Points on a hilly landscape, in no order, each with its height.
From any point a climber steps to the highest of the 2 points nearest to it. It stops when none of these is higher. Distance is the straight distance between rows; heights are no part of it.
J_817: [124 150 127 141  90 150 137 137 129 138 134 150 135 153  89 110 136 135
 112 134]  height 265
J_216: [140 178 140 120 101 121 164 123 164 136  99 161 177 136  76 117  83  84
 161 155]  height 295
J_720: [123 169 172 107 114 120 164 121 171 118 108 189 180 138  61 114  90  94
 141 182]  height 268
J_227: [ 97 117  98 155 104 131  96 142 152 155  88 123 104 156 166 176  80 113
 183 137]  height 305
J_941: [101 132 104 148 152 120 128 138 113 177 129 155 121 159 125 135 127 144
 138 106]  height 289
J_555: [128 117 188 119 144 131 128  70 101  91 151 108 175  80 130 123 131 166
 139 162]  height 86
J_346: [112 125 134  83 157 131 111 186 138  66 155 177  80 134 126 125 137 124
 107 130]  height 327
J_876: [102 129 126 149 138 124 126 106 107 161 140 154 144 138 117 130 112 164
 149 116]  height 322
J_614: [155 104 115 108 108 119 140 148 131 123 167 136  99 154 148  83 192 119
  32  97]  height 56
J_957: [149 141  77 147  93 141 128 171 148 151  99 122  94 160 124 131 121  91
 120 104]  height 460
J_512: [113 110  72 133 151 122  94 203 171 135  95 147  53 164 161 166 124  88
 128 128]  height 407
J_191: [208  83 110 134 148 120 157  89  80 136 138  58 134  90 130  75 176 116
 101 101]  height 78
J_117: [ 88 143 150 126 107 139 110 122 146  87 148 171 114 137 108 141 117 147
 133 166]  height 466
J_7: [ 76 115 203 102 129 134 107  90 108  90 166 153 161 115 134 132 141 201
 139 170]  height 697
J_252: [104 125 101 129  92 123 106 147 197  77  85 145 101 145 149 170  63 102
 191 189]  height 335
J_329: [110 128  99 159  99 139  91 138 145 129 110 102  89 127 167 178 102 118
 159 120]  height 282
J_892: [127 121  53 169 121 125 126 176 147 198  91 134  83 197 154 149 143  94
  97 105]  height 372
J_299: [126 106  87 129 155  93 128 154 153 165 141 162  78 168 165 113 172 108
  47  92]  height 53
J_121: [136 149 184 130  76 163 121 126 137  70 150 133 159 118 101 126 149 136
  90 179]  height 235
J_238: [189 108 107 118 139 125 151 114 101 131 136  78 125 108 139  80 173 108
  87  88]  height 107
J_185: [ 95 123 129 148 150  96 144  55 125 164 120 129 165 113 140 139  81 149
 201 127]  height 409
J_285: [ 94 115  71 151 173 119  95 182 144 191  75 138  86 181 183 182 127 107
 132 116]  height 449
J_463: [175  89 138 109 184 117 142  82  79 109 131  78 150  60 122 109 124 139
 157 119]  height 12
J_166: [196  93 119 131 160 124 152  88  75 126 135  59 145  64 119  97 152 127
 137 111]  height 47
J_209: [148  79 161 100 213 107 138  93  73 127 135 124 155  75 106 102 126 167
 168 123]  height 376
J_234: [ 92 129  99 121 207 105 136 163 128 194 130 207 109 179 129 130 160 144
 105 100]  height 251
J_13: [148 141 120 126  87 158 130 161 140  99 142 143 100 158  98 104 168 118
  68 130]  height 415
J_160: [132  87 106 142 181 107 102 110 101 147 115  66 112  82 192 153 125 132
 160  82]  height 239
J_399: [143 167 104  96 132 129 137 181 168 108 100 172 128 140  86 131  69  78
 159 162]  height 106
J_497: [ 79 135  89 135 202 111 123 158 122 180 118 187  94 171 143 153 132 139
 135 115]  height 223
J_261: [115 139 185 115  86 139 159 123 112 153 125 165 188 163  76  96 132 172
 124 155]  height 455
J_87: [ 79 139 102 181  97 126 116 123 154 140 127 171 106 179 122 161 104 147
 160 162]  height 370
J_362: [ 89 118  92 153  98 126  93 147 181 121  86 142  87 166 163 186  68 116
 194 173]  height 320
J_515: [ 81 128 174  92 145 114 139 123 119 140 144 204 171 147  91 120 107 173
 152 160]  height 346
J_740: [152 124  67 159  98 126 136 168 144 180  88 105 100 173 144 121 144  80
  99  94]  height 414
J_794: [146 152 140 144 105 121 161  85 132 149 111 126 192 121  86 107  94 110
 150 138]  height 348
J_345: [100 138 113 149  98 136 114 143 159 101 125 167  95 153 110 147 101 135
 150 161]  height 406
J_4: [154 147  92 120  95 146 124 185 168  82 123 133  87 132 115 142 111  86
 117 136]  height 552
J_309: [126 144 129 100 140 141 110 148 132  75 147 120  92 100 142 150 117 112
 124 125]  height 345
J_695: [130 158 110 153  67 142 148 142 158 132 116 160 138 168  73 121 102 105
 137 159]  height 148
J_646: [179 104  84 117 149 106 122 158 123 167  92  68 123 109 178 133 135  67
 130  67]  height 139
J_103: [ 77 143 164 160  89 112 132  46 161 113 128 125 168 118 122 140 106 143
 155 169]  height 303
J_58: [ 98 121 107 156 156 120 109 137 122 160 129 132  96 128 156 151 129 143
 138  97]  height 252
J_308: [134 153 128 171  64 147 127 103 139 120 126 103 134 127 108 138 118 116
 129 141]  height 195
J_292: [107 130  86 159 128 132 140 161 124 186 131 185  93 196 122 117 164 152
 101 110]  height 311
J_448: [108 132 143 104 185 108 125 113 123 120 136 134 131  82 139 143  83 132
 178 120]  height 101
J_917: [ 62 142 140 159  97 105 141  51 161 146 127 146 150 150 120 142  98 146
 179 165]  height 329
J_196: [139 161 117 131  85 138 142 161 181 100 107 162 137 159  65 125  90 103
 130 172]  height 131
J_239: [106 103 165 122 167 119 118  73  89 127 148 136 156  97 125 126 127 189
 167 129]  height 441
J_580: [139 104  75 136 157  98 119 153 141 172 127 123  91 146 178 124 162  99
  68  86]  height 73
J_428: [178 130 128 121 121 144 130 113 108  86 155  54 119  77 156 117 161 103
  92 108]  height 77
J_855: [134 127 103 176 124 122 152  88 100 188 113 124 156 140 118 119 117 156
 157 102]  height 425
J_422: [199 125 142 130 107 150 154 101  88 118 133  67 170  93 107  79 173 130
  95 111]  height 5
J_242: [ 79 129 158 125 154  93 132  55 143 124 132 124 158  96 139 140  79 145
 194 150]  height 443
J_377: [120 158 175 160  47 153 133  96 151 107 133 144 172 144  78 122 143 143
 100 181]  height 141
J_682: [138 112 122 146 143 124 104  94 111 127 121  64 125  76 176 158 108 126
 158 101]  height 291
J_151: [120 154 150 161  56 139 133  85 156 100 129 126 149 126  99 143 118 124
 122 171]  height 166
J_706: [130 163 118 122 104 125 146 154 185 100 101 177 139 138  74 128  64  86
 161 181]  height 116
J_73: [139 122 123 127  77 144  90 117 151 103  89  64 109 112 182 182  92  93
 158 128]  height 207
J_762: [166 100  73 125 162  91 124 148 141 183 111  97  96 126 194 126 152  80
  70  67]  height 93
J_587: [139 104 121  87 161 102 142 172 134 166 151 178 116 168 127  79 177 125
  61  91]  height 154
J_598: [125 138 108 180  54 147 111 102 141 136 113  76 118 132 142 151 111 121
 141 126]  height 224
J_543: [134 158 146 138  86 140 150 107 131 131 124 141 169 135  81 109 108 117
 133 143]  height 312
J_363: [154 152 141 138  62 170 134 145 133  87 148 125 129 134  93 109 165 121
  77 144]  height 353
J_481: [110 118 124 139 158  96 135  84 119 176  99 106 162 100 149 158  66 126
 203 112]  height 382
J_388: [ 94 131 185 100 103 137 145 137 126 135 137 188 167 162  88 113 130 177
 124 167]  height 398
J_592: [107 126 101 107 155 131  96 199 162  79 146 167  58 145 126 139 137 126
 112 135]  height 362
J_624: [ 72 144 119 170 100 117 139  99 164 151 121 167 134 164 120 157  84 138
 180 160]  height 350
J_279: [148 137 108 120 130 122 150 153 119 147 134 133 118 138 121  96 152 103
  97  93]  height 210
J_760: [129 102 176  82 198 105 138 112  86 134 138 153 174 103 100 105 115 175
 167 129]  height 475
J_307: [125  69 155 100 194 116 124 109  71 121 163 112 125 100 148 102 183 197
 117 111]  height 103
J_513: [131 148  83 138 103 141 121 184 159 123 109 140  97 159 110 140 102 100
 141 137]  height 505
J_785: [124 154 113 166  59 139 143 115 161 131 107 124 141 157  95 136  93 109
 151 161]  height 165
J_924: [121 144 112 145 115 138 143 142 111 162 130 162 130 165 105 106 143 139
 114 103]  height 250
J_640: [144 122 134 119 116 137  93 106 134 109 106  54 117  79 194 175  94 105
 174 115]  height 240
J_389: [ 93 125 104 121 159 128 132 176 124 172 136 202  95 187 119 118 153 145
 106 109]  height 281
J_875: [125 136 171  92 165 125 132 113 109 104 150 138 151  96 116 121 118 145
 143 126]  height 164
J_988: [ 83  82 193 111 152 122 120  82  84 120 153 137 160 112 128 126 141 220
 150 149]  height 538
J_383: [153 110 158 111 181 117 134  64 100 104 138  87 169  49 133 126 104 136
 177 137]  height 19
J_258: [183  97  75 119 180  89 142 143 130 181 102  87 120 110 170 106 148  79
  95  68]  height 115
J_574: [117 136 149  74 160 128 126 170 122  96 156 165 112 131 124 112 146 130
 101 122]  height 280
J_680: [107 132  63 160 150 129 114 174 140 214  72 138 102 197 159 168 119 104
 145 116]  height 422
J_696: [136 149 148  91 130 152 112 147 143  35 161 120  85  96 142 146 137 104
 106 149]  height 357
J_386: [133 112 212 119 114 145 132  87  96 101 149 101 202  96 112 113 155 183
 116 176]  height 135
J_816: [122 137 118 128 103 130 105 146 178  88 105 128  97 116 141 167  77  99
 163 159]  height 360
J_865: [136 140 113 169  96 141 163 105  95 196 119 138 162 163  94  97 136 151
 132 105]  height 473
J_298: [102 126 158 130 131 118 130  76 109 131 145 135 156 113 113 132 106 166
 157 142]  height 371
J_784: [158 149 154  72 134 154 125 165 133  51 158 125 102 100 122 117 154  99
  89 140]  height 448
J_161: [196 143 137 123 119 149 143 107 102  88 140  62 159  83 118 109 159 106
 100 123]  height 35
J_715: [144 152 122 131  83 154 122 164 159  71 135 148  99 145  92 123 135 109
 103 150]  height 487
J_736: [131 132 144 143  90 139 159 102 102 179 123 158 179 162  79  91 140 179
 127 124]  height 529
J_563: [135 117 109 112 169 106 145 148 110 170 138 155 125 149 125  88 162 132
  92  86]  height 177
J_639: [120 127  66 167 112 133 130 172 142 174 121 160  83 191 128 118 156 118
  91 107]  height 340
J_67: [123 137 108 159  89 139 109 128 128 131 123  89 102 130 145 154 117 113
 135 110]  height 253
J_176: [127 122 181 109 161 117 130  55 118  82 142 104 172  53 135 133 110 140
 164 159]  height 46
J_615: [128  84 111 131 215 105 113 104  93 146 134  92 116  77 164 142 132 146
 161  88]  height 201
J_99: [166 155 117 124  83 161 117 162 177  61 118 102  97 103 122 152 113  82
 124 150]  height 490
J_147: [134 126 124 131 147 126 118 118 105 125 143  93 116  98 141 130 141 137
 125  97]  height 173
J_128: [161 169 163 154  66 166 134 113 137  85 135 109 164 117  99 122 149 108
  89 158]  height 290
J_870: [107 143 183 147  99 126 126  53 133  94 147 109 171  96 121 138 121 150
 134 163]  height 262
J_594: [137 149 128 120 104 144 111 141 150  77 119 103 103  97 142 154 100  93
 138 135]  height 416
J_652: [ 70 124  87 147 203 118  93 162 137 178 112 156  77 158 167 177 142 142
 125 111]  height 199
J_281: [148 138 113 151 116 121 157  96 109 176 108 118 173 118 104 114  99 121
 165 110]  height 385
J_898: [152 137 171  82 117 158 117 157 120  50 171 116 111 111 134 111 180 122
  62 148]  height 336
J_548: [ 77 131 186 114 112 141 106 119 128  90 164 173 132 138 112 139 135 181
 128 164]  height 547
J_578: [115 124 111 134 149 121 111 141 120 129 138 113  90 122 156 139 132 122
 115  91]  height 217
J_10: [136 120  92 124 127 118 123 161 142 146 148 144  83 161 135 106 170 111
  50 101]  height 37
J_821: [133 136 181  74 153 133 128 146 103  83 150 147 137 110 115 109 133 131
 118 137]  height 216
J_906: [135 102 148  90 124 123 143 158 102 122 157 135 125 149 132  72 198 154
  63 108]  height 94
J_142: [139 162 121 124 124 117 167 128 130 165 106 150 180 132  82 113  74  95
 160 132]  height 317
J_581: [143  95 177  80 123 140 144 159  93 103 160 109 135 126 146  81 201 168
  59 133]  height 133
J_777: [130  76 130 123 212 107 115 100  79 130 153 107 120  89 145 112 157 169
 137  96]  height 155
J_947: [122 102 135  91 127 120 137 178 127 134 159 170 107 176 129  84 192 154
  52 115]  height 129
J_186: [158 126 106 136  88 140 107 135 132 142  85  61 124 120 168 161 100  84
 161 105]  height 180
J_64: [123 124  61 171 148 123 129 161 134 232  79 124 108 184 161 155 145 109
 116  91]  height 390
J_920: [158 126 136 131 140 135 120  98 104  95 156  73 129  75 146 132 140 133
 122 111]  height 127
J_689: [178 143 109 124 117 136 148 136 115 126 138  77 131 101 127  99 147  94
  93  89]  height 140
J_935: [128  96 167 106 160 131 130 109  73 120 153 117 146 106 130 101 161 181
 122 119]  height 54
J_23: [169 145 130 121 115 139 154 134 105 133 136 114 146 124 105  84 155 115
  99 104]  height 174
J_709: [101 120 185  71 179 105 139 129  98 131 147 183 170 123 101 114 115 180
 153 139]  height 397
J_224: [ 94 141 160 127 127 112 129  77 155 112 126 124 143  98 145 151  77 125
 172 150]  height 404
J_405: [111 120  79 131 139 126  98 195 166 106 123 161  51 164 139 149 137 119
 118 128]  height 386
J_496: [131 137 209 122  86 154 135 110 115  94 139 123 184 114 109 117 154 163
 101 175]  height 183
J_349: [130 143 155 150  91 140 119  72 116 106 145  98 149 107 126 133 134 148
 120 134]  height 214
J_173: [148 127 147  93 195 113 134 112  98 118 138 115 148  70 124 125 103 127
 156 109]  height 126
J_305: [130 118 127 136 149 109 133  87 116 139 117  79 150  81 150 148  86 124
 182 114]  height 343
J_492: [149 124 186  89 101 165 128 158 101  70 161 104 136 123 136  99 205 148
  53 156]  height 225
J_767: [156 116  95 131 128 131 109 153 127 159  86  66 116 123 178 149 117  78
 142  78]  height 159
J_946: [100 114  82 126 169 124  87 189 149 160  78 136  85 162 181 177 102  95
 153 123]  height 426

Where does a climber stop that starts at each point below?
J_428 => J_7
J_463 => J_279
J_10 => J_784
J_720 => J_736
J_870 => J_7
J_817 => J_736
J_151 => J_4
J_386 => J_4
J_173 => J_285
J_448 => J_285
J_706 => J_4
J_377 => J_4
J_924 => J_7
